Each row is a point on a landscape with many valleys, with its height.
From any point a ball takes the steepest step (drop divided by distance) to one of its 6 nearest points. It stops when none of these is lower. Distance is the straight distance between rows; heights are no part of it.
dil: [ 95 127 112  81 127 113  93  69 106  70]  h=4.57
nupi: [109  95  92 113  84  83  87 111 101 110]  h=3.25
takud: [113  78  99  97  86 111 102 110  88 135]  h=1.40
Masem: [106 103 103 114 105  95 107 102 102  95]  h=7.73
pago: [116  93  91  97 108 122 122  83  70 156]  h=0.90
lado: [115  98 100 113  91  99  98 110  94 105]  h=5.92
bafa: [ 90 119  94  92 118 109 108  99 101  99]  h=3.35
luv: [ 97  60  88 147  64  68  91 132  99 115]  h=2.50
rilaf: [110  95  98  91 115 118 117  84  91 141]  h=1.05
Neza: [119  72  98  94  88 109 102 106  82 139]  h=0.63
kikar: [ 97 117  94  84 112 120 107  95 104 106]  h=0.79
zogon: [ 83 106 112 110  94  85  95 111 108  57]  h=0.69
Tovak: [ 92  88  89 111  73  74  85 123 113  88]  h=3.19
Vele: [ 66 118 120  96 115  94  86 104 111  57]  h=2.92
Modu: [107 108 103 108 104 106 109 104  95 102]  h=7.15
riva: [ 97  95 107 106  91  85  97 110 107  69]  h=1.46
sapip: [109 101  91  81 115 119 113  84 102 134]  h=1.85
Lemog: [ 93  98 105 104 112  87 104 100 106  77]  h=4.20
kalid: [ 96  74  87 136  70  69  94 121  95 125]  h=1.50
pufek: [101 130 110  72 124 130 109  64  98  75]  h=4.42
tefi: [114 110 102  66 121 131 111  69 100  97]  h=5.66
ret: [125 106 100  73 127 134 109  65  99 120]  h=9.00
gusa: [ 96 128  95  82 121 116  96  79  97  82]  h=3.43
fudop: [108 121 109  71 124 137 115  69  96  90]  h=4.64
molog: [ 90  98 100 112  78  81  88 117 106  65]  h=1.27
liku: [118  74 103  99  98 116 112 100  86 137]  h=0.24
Sur: [ 98 112  97  99 114 101 110 102  95  95]  h=5.50
dekoz: [112  96  92 113  79  90  91 115  99 116]  h=3.10
remot: [106  91  97  92 108 119 116  91 100 127]  h=1.14
Losul: [116 108  93  77 119 125 113  80  95 137]  h=1.55
zeg: [103  87  90 117  67  83  95 117  88 131]  h=2.24
Lifa: [100  86  88 118  78  71  89 117 106 116]  h=2.41
namib: [114 107  90  77 113 129 117  74  83 156]  h=1.26
par: [ 85  84  89 123  71  71  92 129 113  94]  h=5.18
fira: [112 108  93  69 122 126 110  79 102 115]  h=6.20
fozi: [101 100 100  97 102 118 118  99  99 120]  h=2.66
zuz: [100  86  90 113  78  74  88 117 113  99]  h=3.20
Tal: [ 87  91  93 116  72  78  82 125 110  75]  h=2.80
fisuv: [112  92  98 113  87  86  90 114 104 102]  h=3.98
nipod: [111  95 103 105  94 111 109 107  95 112]  h=0.06
fave: [ 76 109 120 122  94  68  80 106 116  41]  h=1.45
logur: [ 78 111 112  90 117  91  98  99 111  67]  h=3.14
Ful: [ 81 113 106  86 127 102  89  91 109  65]  h=4.13
Mape: [124  78  95  99 104 116 110  95  72 150]  h=0.65
vazu: [ 94  78  88 128  72  68  91 122 106 120]  h=2.11
tazav: [ 94  90  98 108  83  85  88 115 108  71]  h=1.67
bel: [ 81 106 111 102 104  86 100 107 109  66]  h=1.42
dur: [ 75 119 124 116 101  69  84 105 112  48]  h=0.56
zelip: [ 89 119 105  87 128 107  86  79 107  73]  h=4.19
Fev: [ 76 118 124 109  99  84  94 109 106  52]  h=1.37
pegi: [113  81 100 100  81 105 101 114  90 127]  h=2.40
Leke: [101 123 104  75 119 126 101  72  98  79]  h=3.97

For each start below, name the point where the ball stops.
nupi => kalid
pufek => kikar
Lemog => dur
dekoz => kalid
sapip => liku
par => dur
zuz => kalid
Leke => kikar

Call two points neighbours if one is among the 6 nearest of the other. Go from one point of each pair to the other, from neighbour to neighbour, staying as low as possible. Name the highest point that can't be avoided.
kikar / kalid => fozi
dur / liku => Tovak
liku / kalid => pegi
liku / nipod => Neza
